A landscape with many valleys, sampled at points; each row gives a point and its height.
A ball rolls from a point to the lowest of its 3 nearest points, and stops where none of them is lower. Distance is the straight distance between rows; heights are no part of it.
pari: [  0   2   4  -9   6   4   5 -10 -14 -20 -21  -9  -1  -4  13 -15   3   7
  -9   4  -6  -5  19   7 -10  -2  -7   4   0   7  -8   0  -6  -5  -5   8
  11  -4  17  -7   1  12]  height 4.09
maz: [  2 -16   3  -1   6  -1   7   2   2  11  -4  10   4  -4  12   3   6   9
   0  -4   3  -4  -8  -4   0  -6  -1  10   9 -13   1   3   7  -3   5  -4
  -4   4  -3   7  10  -8]  height 1.73
vuf: [  5 -10   9  -2   7   0  13   0 -10  -5 -15   5   6  -8  18  -6   3   7
  -8  -2   5  -8   0   3 -13  -4   1  12   7  -8  -1  -4  -2 -12  -1   3
  -1   1   7   2   6   2]  height 1.71
sinu: [  3  13   6  -7   1  -8  -4  -1  -9 -25 -17  -6  -3   3   8  -3   3  -2
  -5   7 -14 -12  11   9  -3  19   3   3   5   4 -15   2  -3  10  -1   2
   3   2   2  10   0  16]  height 1.19
topab: [ 11 -14  -9   3  -9  -1  -8   3 -10  18  14  10   3 -10  -5   2  -3  -7
  14   3  -4  -7 -18  -5   5 -19  -1  -6  -5   2  17  -6   0 -10  -1  -1
  -1  -3  -2 -14  -8 -12]  height 1.96
sogag: [  2 -16  -3   4 -10  -6  -3  17 -18  10  13  -1  -5 -10   3  13  -9  -6
 -14   0  20  -3 -23  -5 -10 -12   3   5   5  -1  10  -2   9 -20   1   5
   6 -16   4 -14  -9   1]  height 1.03
Gire: [ -3 -23  -9   2  -3   9   1 -14   8  17   8  10  -1   6  -6   3   1  14
   9 -12  -4   5  -1 -12  10 -13  -1  -5   0  -7  -5   5   3   3   8  -6
  -7   0  -9  -1  -2 -23]  height 2.25
medu: [-11  -5   2   4   5  16 -11 -15 -14 -24 -16  -1 -10  -8  11 -22   3   0
 -15   6   6  16  16  -1  -9  -7 -16   1  -4   8 -11 -14  -1  -7  -3   5
  17 -16   9  -6 -16   4]  height 6.18
nilo: [  4 -25  -1   6  -2   0   0   6  -9  15   5   8   3  -8   6   8   1   4
   1  -4   7  -1 -15 -10   0 -15   0   3   6 -11   9   1   8  -6   4  -1
  -1  -1   0  -5  -1 -13]  height 1.81
vizu: [  7  30   1   0  -1   6   7   5   9 -10  -1 -11  13  -5   7   9 -12   7
   4  12 -14   0  10  -9   5  17  17  -1  10   1  -5  11  -9   6  -7   9
  -3   3  12  -4   8  15]  height 2.86
sepun: [  1  -3   7  -7   5 -11  -5  16  -9  -1  -2  -9  -4   0 -13  -2  13 -13
  -4  -1  -5  -2   4   8  -2   6 -16  -4  -9  -9  16  -3  14  11  -1  -3
   3  12  -1  -1  -2   0]  height 1.80
zazel: [  4  -4   2  -8   1  -6  -9  12 -13   4   1  -5  -2  -8 -10  -4   8 -15
   5  -5   2  -5  -2   8  -5  -6 -19  -9 -12   0  26  -9   3  -2  -5  -3
   3  12  -6  -7  -2   1]  height 1.58
Gebu: [ -3  -2 -14   2  -6   7   4 -18  17  13  10   9 -10  20 -16   0   4  14
  15 -15  -9   9   4  -1  14  -5   4 -12  -1  -1 -13  -2   2   4   8  -6
  -9   0 -11  -4  -4 -22]  height 2.48
naf: [  5 -23   3   6   0  -3   4   8 -15   7  -1   6  -1  -9  15   6  -1   3
 -10  -2  16  -3 -16  -5 -12  -9   2   7   9 -12   4  -5   4 -14   4   1
  -2  -4   3  -2  -1  -7]  height 1.83
tuten: [  0   2   2  -7  -8  -5 -22   3 -18  -2   5   2  -4 -14  -8  -5  -2 -21
  11 -13  15  -2 -18  11 -11 -16 -13  -9 -15  12  17 -13  -6 -11  -7   6
   3   3 -17   0 -14  13]  height 2.75
vuv: [  7   5 -11  -3   1   3   4 -11  17  16  11   6  -5   9 -23   1   5   8
  17  -8  -8   6   2  -2  13  -3   2  -8  -2  -7  -3 -12   6   2   8 -11
 -11   9  -4  -3  -2 -22]  height 2.66
sud: [  0  -3   7 -10   5   4  18  -7  15   9  -1  10  15   1  11  -4  -4  16
  -5   0  -1  -2   1  -5   3   1  10  12   4   4  -7  12  -3  -1   5  -8
  -8   2  -2   7  11  -5]  height 3.00
voli: [ -3   3 -13   2  -8   8   5 -18  26   8  13   2 -12  23 -15   0   6  10
   6 -18  -7  11   5   8  15  -4   7  -9   4   4 -19   7  -2   4  11  -7
  -5  -1 -10   5   3 -14]  height 0.43
nosi: [  4   3   2  -7   3 -12  -5  11   3  -1  -1  -9  -2   2 -14   4   9  -4
   4  -2  -7   2   2   7   4   4  -7   5   1 -19   9   1  11  14   6  -5
  -5  13   1   7   6  -6]  height 1.22
Sor: [ -1  33  -6  17  -7  12   1   3  22  -7  16  -4  13   3   3   4 -14   4
   5  14   8  11   4 -16   8  19  22  -6  12   0  -3  14 -17   2 -10   7
  -6   5   6  -3  10   6]  height 2.61
mev: [ -9 -10   4  10   1  -8   0  13 -16   0  -8  -2  -7   0   0  -2  10 -13
  -8   5   5  -1   1   4  -7  -1 -19   0  -5  -8  11 -11  11   2  -6   5
   6   1   0  -3  -4   9]  height 1.04
zukin: [  0  -4   5  -2   6  -8   6   5   1   1 -11   1   0  -1   8   5   9   4
   1   0  -3  -5  -2   3   0   2  -5  13   8 -16   2   0   7   3   1  -3
  -3   7  -3  10  11   0]  height 1.13
Soni: [ -5  -7 -13   1  -8  10   7 -23  18  11   8   2 -12  26 -11  -3   3  12
  10 -23  -7  10   7   2  11  -7   3 -12  -1   4 -17   8  -1   3   8  -4
  -5  -4 -12  -1   1 -19]  height 0.65
deza: [  3  -4  -3   0  -9  -2 -14  10 -16   5  12   1  -2 -15  -5   3  -2 -21
   9  -5  10  -6 -18  10  -6 -19  -8  -2  -9  15  20 -11  -4 -15  -9   6
   8  -2  -6  -8  -6  11]  height 3.43
gagud: [-11 -29  -9   5  -3   9   6 -22   6  13   2  -2   1  15  -5  -1 -15   8
  -2 -23   8  10  11  -9  -5 -10   6  -6 -14   8  -6  19 -10   2  13  -7
  -7  -7  -6   7   5 -21]  height 1.84
gufi: [ -1 -21   6  -6   2   7  14 -11  11  13   2  13  14   1   9  -2  -5  13
  -8  -7   6   0   1  -8  -1  -4  10   4   0   2  -5  13  -2   0   9 -12
  -6   0  -7   7   8 -13]  height 2.42
rar: [  0  16  -2  -1   6  -1  -7  -2  31   2   6  -7   2   5 -10   7  -1   2
   5  -3  -2   8  -2   8  15   4  13   7   9  -8  -5  11  -8   6  10  -4
  -7   5  -4  23  13  -2]  height 4.76
rige: [  5  -8  -5  -5 -14  -3 -10  16 -14  11  20  -3  -2 -11  -3  12  -9 -12
  -5  -1  12  -5 -25   2  -7 -17   2   6  -2  16  13  -1   3 -21  -5   9
  11 -17   0 -18  -9   7]  height 5.18
teko: [ -6  -7   9  -1   5  -5  -7  14 -12  -3  -3  -5  -8   1 -11  -4  14 -15
 -15   1   2  -2   5   8  -6   5 -22 -10 -16   1  13  -7  12   7  -4   0
   7   4  -1  -3 -10   8]  height 2.47
piro: [ -5  21   4  -5  -9   7  21  -5  24   4  17   4  13  11   5  -4 -14  18
  -8   8   1   9   3 -14   9  10  16   1   5  11  -7  18  -6  -1  -1 -10
  -8   0   0   0   8  -3]  height 4.88
Soruk: [  7  -7  10  -8   7   4  19  -2   1   2 -10   7  14  -7  18  -6   2  13
  -4   0   0  -7   1  -2  -8  -1   7  13   6  -3  -3   4  -2  -7   1  -3
  -6   3   4   3  10   0]  height 3.08
gela: [  1  26   5  -3  -4  13  20   0  17  -7  11  -4  12   0   6   6 -14  22
  -3   5  -1   6   6 -18   7   9  17  -2  12   2  -6  18   0  -2  -4  -1
 -10   4  13  -7   5   7]  height 4.79
zifit: [  8 -18  -6  -2 -15  -2 -10  10 -13  12  21   2   2 -10  -5  13 -15  -5
  -5   0   1  -4 -21 -10  -4 -18  10   0   1   3  13   5   4 -11   3   1
   3 -17   1 -18 -16 -10]  height 3.79
rol: [ -4  -9   5   4   4  -9   4  10  -9   0 -11  -1  -5   0   6   2  10  -5
  -2   1   0  -5  -1   3  -4   0 -15   8   3 -16   8  -6  12   2  -3   1
   1   5   0   4   5   3]  height 1.06
difab: [ -3 -11   2  13  -2  -3   6   9 -19  -3  -6  -3  -6  -7  13  -1  -4  -7
 -16   1  23   5 -10  -2 -17  -4  -8   6   3  -6   1 -17   5 -19  -3  11
   9 -12   5  -9  -8   6]  height 2.88
vovot: [ -9 -10   1  15  -3  -3   1  13 -18   6  -2  -4  -4  -7   4   3   2 -16
  -9   4  16   2  -7   2 -10  -7 -15   0  -5   0  11 -15   8  -9  -8  12
   9  -9   0  -9  -6  13]  height 1.97
Musuz: [ 12  -1  -4  -6  -5  -8 -13   0 -14   9   6   6  -1 -11  -7  -5  -5 -18
  17  -5   6 -12 -21   8  -2 -19  -7  -6  -9   6  22 -13  -8 -13  -4  -3
   0   4 -10  -5  -8   0]  height 2.33
zovi: [  8  27  -3  12   2   8 -14  10  16 -12   2  -3  21   2   1   3 -19 -15
   5  14   6   2   8  -9   3  24  21 -16   3   1  -4  12 -21  15  -8   6
 -10   5   8   1   6  11]  height 2.46
palat: [  7  -4  -3  -4   1  -7  -3  11  -7   9   3  -1  -1  -6 -11   0   8  -8
  11  -1  -3  -5  -2   4   3  -7 -13  -2  -7  -9  23  -8   8   1  -2  -7
  -1  13  -2  -6   2  -6]  height 1.25
dimu: [ 10  -2  -8  -5   3  -3  -1  -1   3  18   5   6   2  -2 -16  -1   4   1
  19  -3  -8  -4  -5  -3   9  -9  -5  -6  -5  -9  13 -11   4  -1   2 -10
  -7  10  -3  -8   0 -18]  height 1.74
fubo: [ -1  -2  -2  -3 -13   1 -12  12 -13   6  16  -4  -4 -14  -5  11  -4 -16
   0  -5  15   0 -21   8  -8 -17  -3   7  -5  22  13  -7   1 -20  -9  14
  14 -16  -5 -14  -8  15]  height 4.77
naso: [ -3  -2 -13   6 -14   3  12 -24   7  12   4   7 -16  32 -16  -2   1   8
  16 -19  -6   8   8   1   3   1   3 -21 -10   3 -18  -5  -3   7   5   0
 -14  -5 -16 -14  -5 -22]  height 2.95
gabar: [  2 -14  -2   7  -2  -5  -1  12 -12  14   4   4  -1  -7   1   6   6  -7
   5   0   4  -4 -13  -2   0 -14 -10   0   1  -7  20  -5   8  -6  -5   0
   3   4   2  -8   0  -3]  height 1.28
Das: [  3  23   5  -4   2   2  12  -1  21  -1   3  -2  15  -2   8   4  -7   8
   2   9  -8   1   3  -4   5  14  16   9   7   4  -5  12 -11   3  -1  -2
  -6   3   0   7  14   9]  height 2.27
lep: [ -8 -23 -14  13  -9   8   2 -24  -3  10   4  -4  -9  16 -12   1 -12  13
  12 -25   2  12   9  -9  -7 -10   5 -13 -15   3  -6  10 -10  -2   7   6
 -10  -8  -7  -8  -4 -24]  height 1.63
nivez: [ -2  -5   5  -5   2   0 -16  11 -15   0   4  -3  -3 -10 -10  -4   8 -21
  -1  -9   9  -1  -2  11 -11  -6 -21 -16 -18  10  21 -10   3  -2  -9   4
   7   5 -10  -5 -12  11]  height 2.67
nel: [ -2 -11   1  -6   6   5  11  -9  18  14   3   9   6   4   7   1   1  15
  -1  -6   0   2  -2  -4   8  -4   7   8   5  -1  -8  13   0   1   8 -10
  -6   2  -8  10  10 -12]  height 2.69
bos: [  4  20  -2  -9   4   4   7   0  -7 -13 -11 -17   6  -5   8   1  -8   7
  -4  10 -20  -6  17   0   4   8   7  -2   7   5  -7  14  -3   7  -6   6
  11  -2  22  -8   2  19]  height 4.54
zuku: [ -5   8  -7  -1   0   5   5 -11  33  11  14   1  -2  15  -6   0   2   8
   2  -6  -3   7  -1   7  17   0  10   3   7   5 -12  15  -7   2  10  -9
  -3  -1  -8  15  11  -7]  height 1.49
Lotaf: [  2   3 -11   1  -6   2   9 -20  12  17   8  12 -10  22 -21  -1   4   6
  17  -8  -4   4   4   0   7   1   7 -19 -11   2 -13 -14   0   4   3  -6
 -14  -1 -13 -12  -8 -22]  height 2.76
rut: [ -2  -2   7  -3   4 -14  -2  14  -8  -7  -9  -6  -5   3  -8   1  11  -8
  -3   2  -4  -4   3   6   0   8 -13   4  -3 -14   7  -3  14  12   2  -2
   2  10   0   5   3   3]  height 1.55
Tunab: [  8  29   1   8   1   4 -10   8  15 -11   2  -7  17  -2   2   5 -16 -11
   5  13   1   0   6  -4   3  23  21  -7   4   3  -5  13 -20  13  -4   4
  -9   6   4   6   9  13]  height 2.04
nove: [  1  -3  -1  -3   6  -8   2   7   5   6  -4  -1  -3  -1  -5   5  10   1
   8  -2  -6  -2  -3   3   6  -3  -7   9   6 -19   9  -1  12   7   3  -7
  -4  10  -3   6  10  -6]  height 1.24
mufel: [  0 -16 -11   5  -5   6   0 -14   5  18  11  14  -1   6 -12   3  -1  10
  19  -6  -8   1  -2 -12  10 -11   1 -11  -6  -2  -1  -7   3   1   4  -5
  -9   0  -9 -10  -7 -24]  height 2.16
dulu: [  2 -24   2  -2   4   5   6  -4   6  12   0  13   7  -2  10   2   1  13
  -3  -7   5  -1  -7  -8   1  -8   5   8   5  -9  -2   7   3  -2   7  -6
  -5   0  -5   7   6 -14]  height 2.06
tas: [ -1  19   1  -3   3   3   7  -4  31   5   8  -1   9   4   3   3  -5   5
   1   7  -2   4  -2   1  12  11  15  10   7   4  -5  14 -11   3   5  -6
  -5   2  -7  15  16   4]  height 3.45
kupo: [ -7 -17 -12  11 -12   8   4 -22   1  13   6   6  -8  18 -12   0  -7  12
  18 -18  -5   9   7 -10   1  -8   2 -17 -11   2 -10   0  -5   2   3   3
 -13  -6 -12 -11  -8 -25]  height 1.05
zamed: [ -9   9   5  -1  12   1 -11  -6  -6 -26  -8   7 -19   6  -1 -15  13   4
 -17  10  -2   0   9   1  -2  18  -9  -1  -7  15 -16 -19  10   7   0  -7
  10  -6  10   9 -24   2]  height 4.78
lom: [-10  -9   6   9   3  -9   5   8 -15  -7 -13  -2  -7   1   8  -4   9  -8
  -9   3   6  -1   1   3 -10   0 -17   6   1 -11   5 -11   9  -1  -5   5
   6   1   1   1  -1   6]  height 0.99
dorol: [  0  -7   8  -1   6  -1  10  -2 -15 -11 -19   0   1  -5  18 -10   4   3
  -7   0   3  -6   4   5 -15  -1  -7   9   6  -6  -5  -8  -4 -10  -3   7
   4  -1   8   0   3   6]  height 1.01
zaven: [  5 -22  -7   4  -3   4  -2   1  -4  19  11  11   2  -5  -2   8   2   7
  10  -3  -1  -1 -12 -10   7 -16  -2  -2   2  -9  10  -1   6  -2   4  -4
  -3   0  -1  -8  -2 -17]  height 1.85
labu: [  1   3  11  -6   3 -16  -7  12  -4 -14  -8  -9  -7   5  -9   1   9  -7
  -9   3  -8  -3   4   9  -1  17  -4   4   0 -11  -1   4  11  17   6  -1
   0   9   4  13   0   4]  height 1.68
bukip: [ -2  -9   1   3   1  -8   1  14 -11   6  -3  -1  -4  -3  -3   3  10  -9
   3   0   1  -5  -2   3  -1  -7 -16   2  -2 -13  17  -7  12   2  -4  -1
   2   9   2  -3   3   1]  height 1.11
Limiz: [-11  -1  -2 -10  13  15 -10 -16 -12 -24 -14  -6 -12  -3   9 -18   5   8
 -15  13  -4   6  22   5   2  -5  -9   0  -7  20 -12   6  -1   1  -7   0
  23 -13  17  -7  -9   7]  height 6.07
bada: [  6  -6 -11   2  -2   3   2 -12   6  20   8  15   0   4 -15   0   1   6
  20  -1  -7  -2  -5  -8  10  -9   1 -12  -9  -4   3 -13   3   0   3  -9
 -11   2  -8 -11  -6 -23]  height 1.98
Mus: [ -5  21  -3   1  -6   3  11  -8  32   8  15   3   7  16   0  -2  -9   8
  -6   8   2   7   0  -3  14  11  18   4   7  13  -6  20 -14   0   4  -6
  -3  -2  -5  10  13   0]  height 4.59
vofa: [  2  19   2   1   7  -3 -12   2  28  -3   3 -10   7   1  -9   6  -8  -3
   5   3   2   8  -2   8  10   8  16   5   7  -6  -5  15 -12  11   8  -3
  -8   6  -2  26  12   3]  height 5.32
tavod: [ -8   2  12   2   9 -10  -7   5  -8 -17  -6   1 -16  10  -6  -8  14  -3
 -21   9  -1  -3   7   5  -5  21 -11  -4 -10   6  -9 -11  15  13   3  -2
   5   0   7   8 -17   5]  height 4.13
papar: [  1  29  -2  10   2   3  -7   4  29  -2  11  -3  14   3  -2   1 -15  -8
   3  14   9   7   0  -1   9  17  22  -2   3   2  -2  15 -24   7  -2   1
  -7   5  -2  13  13   9]  height 3.40
gamuv: [  3   7  -2  -5   5  -6  -3   5  17   3   2  -7  -1   1 -14   6   5   4
   9  -4  -8   6  -1   4  10   0   4   9   5 -19   3   3   7  10   9  -7
  -7  12  -2  13  11  -7]  height 1.32
luruf: [-15  -2   2   9   5  10  -9 -11 -11 -19 -15   8 -12  -2  10 -19   8  -4
 -15  10   3  12  11  -4  -9   2 -19   0  -5   7 -12 -21   6   0  -4   2
  13 -15   4  -2 -20   3]  height 5.83
vipo: [ -6   1  -2   0  -8  -1  -3  13 -12   9  12 -11  -5  -9  -2  15 -12 -14
 -14  -1  25   3 -17   2  -9  -9  -3   8  -6  17   5  -9   9 -22  -5  14
  16 -23  -1 -15 -10  15]  height 6.33
Semu: [ 11  19   4  -8   0  -2 -11   0  -8 -26 -10  -8   0   2   6   0   0  -3
  -3  10 -15 -12  12   7   1  23  12  -7   5  14 -19   7  -9  11   0   2
   7   3  12   7  -1  19]  height 2.00
lud: [  0   8   4  -8   3  -1   3  -6 -13 -23 -20  -7  -1  -1  12 -10   7   5
  -5   6 -15 -10  16   9  -6   9  -3   5   3   7 -11   2  -5   2  -6   6
   9  -1  10   0   1  13]  height 2.60
Buti: [ 14  20  10  -3  -1  -5 -18   7   0 -19  -9  -7   9   2   4   3 -10 -13
  -1   9  -4  -8   4   4   2  25  18  -6   5   4 -15  13 -12  17   2   2
  -3   4   8  17   2  16]  height 2.36
fut: [-13  -7   4  13   0  -1   0   0 -18 -11 -16   1  -9  -2  10 -11   4 -11
 -14   5  11   8   6   0 -13   2 -19   0  -2  -1  -4 -20   6  -4  -4  10
  10 -10   1  -5 -13   9]  height 1.07
tono: [ -6   2   3  -8   6   4  -2 -11 -15 -25 -18  -4  -6  -1  12 -17   7   5
 -10   7  -8  -2  19   8  -6   1 -11   2  -1  13 -13  -1  -5  -1  -7   4
  16  -6  11  -3  -5  11]  height 4.68
makam: [ 1  7  6 -7  7 -6  7  0 12  0 -9 -2  4  1  7  5  3  5  5  2 -9 -5  0  3
  3  8  5 14  9 -9 -3  7 -2  5  4 -3 -5  6 -5 16 14  4]  height 1.43
dum: [  5  15  10 -10   5   5  21  -2  12   0  -1   1  18  -3  11  -1  -5  16
   0   5 -10  -3   6  -6   1   6  13   9   6   4  -4  10  -4  -2  -3  -2
  -7   3   5  -1  11   7]  height 3.36
Num: [  1  -5 -12   0  -1   6   2 -11  17  16   9   8  -4   8 -14   4   7  13
  15 -10  -7   6   1  -4  13  -9  -1  -4   3  -8  -3  -3   7   3   6  -9
  -7   6  -6   0   2 -21]  height 2.68
Zalot: [  5  10   6 -12   8   2  14  -5  -9 -13 -17  -8   8  -7  13  -8   0   9
  -6   4 -12 -10  14   4  -8   0   1   7   4   2  -6   5  -5  -2  -5   6
   4  -1  18  -6   6  14]  height 5.81
Gidu: [ -2  -8  -1   7  -9  -3  -5  16 -18  12  12  -5  -2 -10   1  10  -4 -14
  -6   1  18   0 -18   2  -8 -12  -7   5  -5   9  14  -8   7 -18  -6  13
  12 -14   0 -15  -8  12]  height 4.65
suf: [  1 -18   0   5   3  -3   3   8  -6  12  -1   6  -1  -4   6   6   7   2
   4  -1   2  -4 -10  -4   1 -10  -7   7   6 -17  10  -2  10  -3   0  -3
   0   4   1   0   3  -7]  height 1.50
zus: [  2  33  -3  10  -3  13   9   4  17  -9  12  -9  13  -2   5   9 -14   9
   4  13  -2   7   8 -17   8  18  19  -4  14  -1  -3  14 -10   2  -7   7
  -5   4  11  -4   8  10]  height 2.59
Namob: [ -8 -13   1  -5  -4   7  18 -14  20  13   7   8  11  15   4  -8 -10  13
  -8  -8   4   5   7  -8   5  -1   9   2  -6  10  -9  20  -5   4  11 -14
  -6  -4  -8   7   8 -14]  height 2.70
Povul: [  1   5   5  -5   4 -14  -2   9   2  -7  -9  -7  -3   2  -5   4   9  -2
   0   0  -8  -2   2   7   2   9  -3   9   5 -18   1   4   8  14   5  -3
  -3  10  -1  13   8   2]  height 1.40
fum: [ -1  -9  -4  -2   4   2   4  -4  14  12   4   7   0   1  -1   6   8  11
   8  -7  -5   3  -3  -3  11  -7   0   7   9 -13  -1   4   6   2   6  -8
  -5   6  -6   8   7 -13]  height 3.20
zerez: [  3 -28  -5   2  -8   1  -7   5 -11  11  14   6   3  -9   1  14 -11   3
  -6  -4   8   0 -17 -14  -7 -16   9   0   5  -9   7   5   4  -6   9  -3
  -3 -11  -1  -9 -11 -18]  height 2.71
duso: [  7  22   5  -9   4   3  13   1   1 -12  -8 -10  12  -6  10   2  -6   8
   1   9 -18  -8  13  -2   0  13  11   4   9   4  -6  10  -7   5  -6   5
   0   3  12  -3   9  16]  height 3.58
Fefu: [  5  32  -3  11  -1   9  -2   7  17  -9   7  -7  17  -1   2   7 -15  -3
   6  16   0   6   6 -11   5  23  21  -6   8   1  -4  11 -17   8  -7   6
  -8   5   7  -1  10  11]  height 2.39
Nama: [ -6 -31 -10   8  -7   7  -7 -13  -4   9  11   2   0  -3  -8  10 -15   8
   1 -14   3   8  -4 -18  -5 -15  11  -7  -6  -5   3  11  -4   1  13  -3
  -8 -10  -7  -5  -9 -28]  height 3.50
Dor: [  9  11  13  -4   1 -13 -15   9   3 -18  -8  -9   1   3  -1   3  -3  -7
  -4   5  -5  -2   1   8   2  20  13   2   4  -5 -14  12  -3  18   5   2
  -4   6   1  23   3  11]  height 2.79
Sul: [  0   1   8  -6   5  -7   8   1  -9 -14 -21  -2   1  -2  15  -5   7   3
  -4   3  -6 -10   6   7  -8   7  -4  11   7  -6  -6  -3  -1   0  -4   5
   2   1   2   6   7   9]  height 0.48
Disa: [  4  11  10 -11   7   1  16  -1  10  -1  -8   2  14  -5  13   0  -2  12
  -1   5  -9  -6   5  -2  -1   7  11  12   7   0  -4   9  -5  -1  -1  -1
  -6   3   1   6  14   7]  height 2.57
tidiv: [ 14   0  -4  -7   3  -6  -5   1  -6  13   2   2   2  -7 -13  -4   1 -11
  16  -2  -4  -9 -10   4   2  -9  -9  -8 -10  -4  24 -13  -1  -5  -2  -8
  -3  13  -5  -8  -1 -11]  height 1.48
nen: [  4   0   1  -8  -2  -6 -16   6 -17   4   3   0  -2 -12  -8  -5   2 -19
   8  -9   8  -6 -12  10  -8 -13 -16 -11 -15   7  24 -11  -5  -8  -6   0
   5  10 -11  -5  -8   5]  height 2.17
Nesa: [ -7 -28  -5   0  -1  10   5 -15  11  16   5   8   2   8   0   0  -4  13
   0 -17   2   7   3 -11   4  -9   5  -3  -1  -1  -7  14  -1   3  11  -9
  -6  -4  -9   6   3 -21]  height 2.01
mevoz: [-12  -7   5   9   2  -7   0   6 -15 -10 -14   2 -11   3   5  -8  11 -10
 -13   6   4  -1   6   4  -9   6 -20   0  -5  -4   0 -15  11   5  -4   4
   7  -3   1   1 -10   9]  height 0.91
livad: [-11  -2   4   1   4   4  -4  -9 -15 -25 -22   3 -10   2  11 -17  10   1
 -13   7  -2   2  15   4 -10   4 -15   2  -1   5 -12 -12   0  -2  -6   6
  12  -5   4   0 -12   8]  height 5.55
fuv: [ -2 -15   5   7   3  -6   8   8 -14   0 -10   3  -2  -4  16  -1   5  -1
  -6   0   9  -3  -7   1  -9  -4 -10  10   6 -12   5  -8   7  -9  -3   5
   3   0   3   1   2   0]  height 1.09
ziguv: [ -7  -4   5   2   3  -9   3   1 -14 -17 -21   1  -8   3   9  -9  10  -3
  -9   4  -2  -5   7   6  -9   8 -15   6   2  -5  -5 -10   5   3  -5   5
   6   0   1   3  -3   7]  height 0.78
sofil: [  1   9  -9  -2   2   1  -1  -6  24   7  10  -1  -5   8 -18   4   6   9
  13 -10  -6  11   0   5  14  -4   6   1   7  -9  -7   0   4   4  11  -9
  -8   8  -4  11   8 -14]  height 2.35
Bef: [-12   4   1  -3  11  13 -14 -15  -8 -29 -13   7 -17   0  10 -18  12   7
 -11  13  -4   6  15   1  -1   3 -14   1  -3  18 -16 -11   4   3  -6  -4
  16 -11   9   1 -19   2]  height 5.98
Reze: [ -7  -9   3   7  -1  -3  -5  15 -16   6   0  -5  -4  -7  -4   2   7 -19
  -3   0  10  -1  -2   7  -7  -8 -20  -7 -12   3  19 -11   8  -2  -9   5
   8   1  -3  -8  -5  11]  height 1.45
Vofek: [  9  23   5  -3   1  -1  -1   4  11 -11  -4  -8  15  -3   4   5  -9  -3
   4  12 -10  -4   6   2   3  21  17   3   7   3  -7  10 -15   9  -1   2
  -5   4   2  11  11  15]  height 1.44
zabuk: [  5 -19  -4   5  -4  -1  -1   9 -11  16  10   7   0  -9   2   8   1   0
   4   0   5  -2 -16  -7   1 -17  -2   2   3  -8  14  -2   7  -8   0   0
   1  -2   1  -9  -2  -9]  height 1.56
matu: [  5  23   6  -8   4   9  21   1   7  -6   1  -5  15  -7   9   3 -11  20
  -3   7 -10  -4  10 -12   1   4  15   2   9   1  -4  13   0   0  -5   1
  -8   3  19  -9   7  12]  height 4.35
Refon: [  6  -2 -12   2  -1   2   5 -19  11  19   8  14  -4  12 -21  -1   1   7
  18  -4  -7   1  -1  -6   9  -3   3 -17 -10  -1  -5 -14   2   1   5  -9
 -15   2 -10 -10  -7 -24]  height 2.24
Kofo: [ -8  -6   1  10  -5   1  -9  13 -16   7   5  -6  -2 -13  -3   8   0 -23
  -3  -1  17   2  -9   7  -8 -11 -14  -3 -10  14  13 -13   2 -10 -10  15
  13 -11  -5  -9  -8  20]  height 3.09
mele: [  0  22  -7   8   1   2  -5  -8  39   4  17  -4  -2  12 -11   1  -6  -4
   0   1   8   9  -3  11  16   1  17  -2   4   5  -8  19 -18   2   7  -4
  -3   1   0  19  12   0]  height 5.52
des: [  2   9  12  -5   3 -14 -12   3 -10 -26 -10  -4 -12   9  -1  -6   8  -3
 -14   7  -5  -7   6   9  -2  26   3   0  -1   4 -18   0   5  14   4   1
   3   4   8  15  -9  10]  height 2.90
fige: [  8  -7  -5  -1  -2  -6  -9  10 -13  12   7   3   0 -11  -6  -1   3 -15
  12  -2   1  -8 -12   2   1 -15 -11  -6  -9   1  24 -11   0  -9  -5  -2
   3   7  -4 -10  -1  -2]  height 1.79
Gamib: [ 10  21   2  -6  -1  -1  -6   2  -3 -20 -10 -10   7  -2   6   3  -5  -3
   0  11 -16 -10  13   4   1  22  13  -3   8   9 -13  10 -13  12  -1   4
   3   1   9   5   5  18]  height 1.93
Teno: [-11  -2   0  17  -3   0   0   7 -16   1  -2  -7  -6 -10   4   3  -8 -17
 -17   5  24  11  -7  -3 -13  -2 -11   2  -5   6   1 -21   8 -15  -4  15
  15 -21   1 -12 -12  15]  height 2.49
dokug: [  2   3  -3  -3 -12  -5 -19   6 -15   0  11   1  -5 -15  -5   3  -3 -20
  11 -10  13  -3 -23  12  -7 -21  -7   0 -10  18  15 -13  -6 -18  -8   9
   8  -4 -12  -5 -10  13]  height 3.24
ruba: [ -4   8   2  -8   3  -2  -4  -7 -13 -29 -18  -2 -10   4   9 -11   9   3
  -9   8 -12  -8  16   8  -4  12  -6   1   2  11 -17  -4  -1   5  -5   3
  11  -1   7   5  -7  11]  height 2.99

For each start below, name the point where the ball stops.
bada -> Sul
Num -> kupo
gela -> Vofek
maz -> Sul
Namob -> kupo
Nama -> kupo
fuv -> Sul
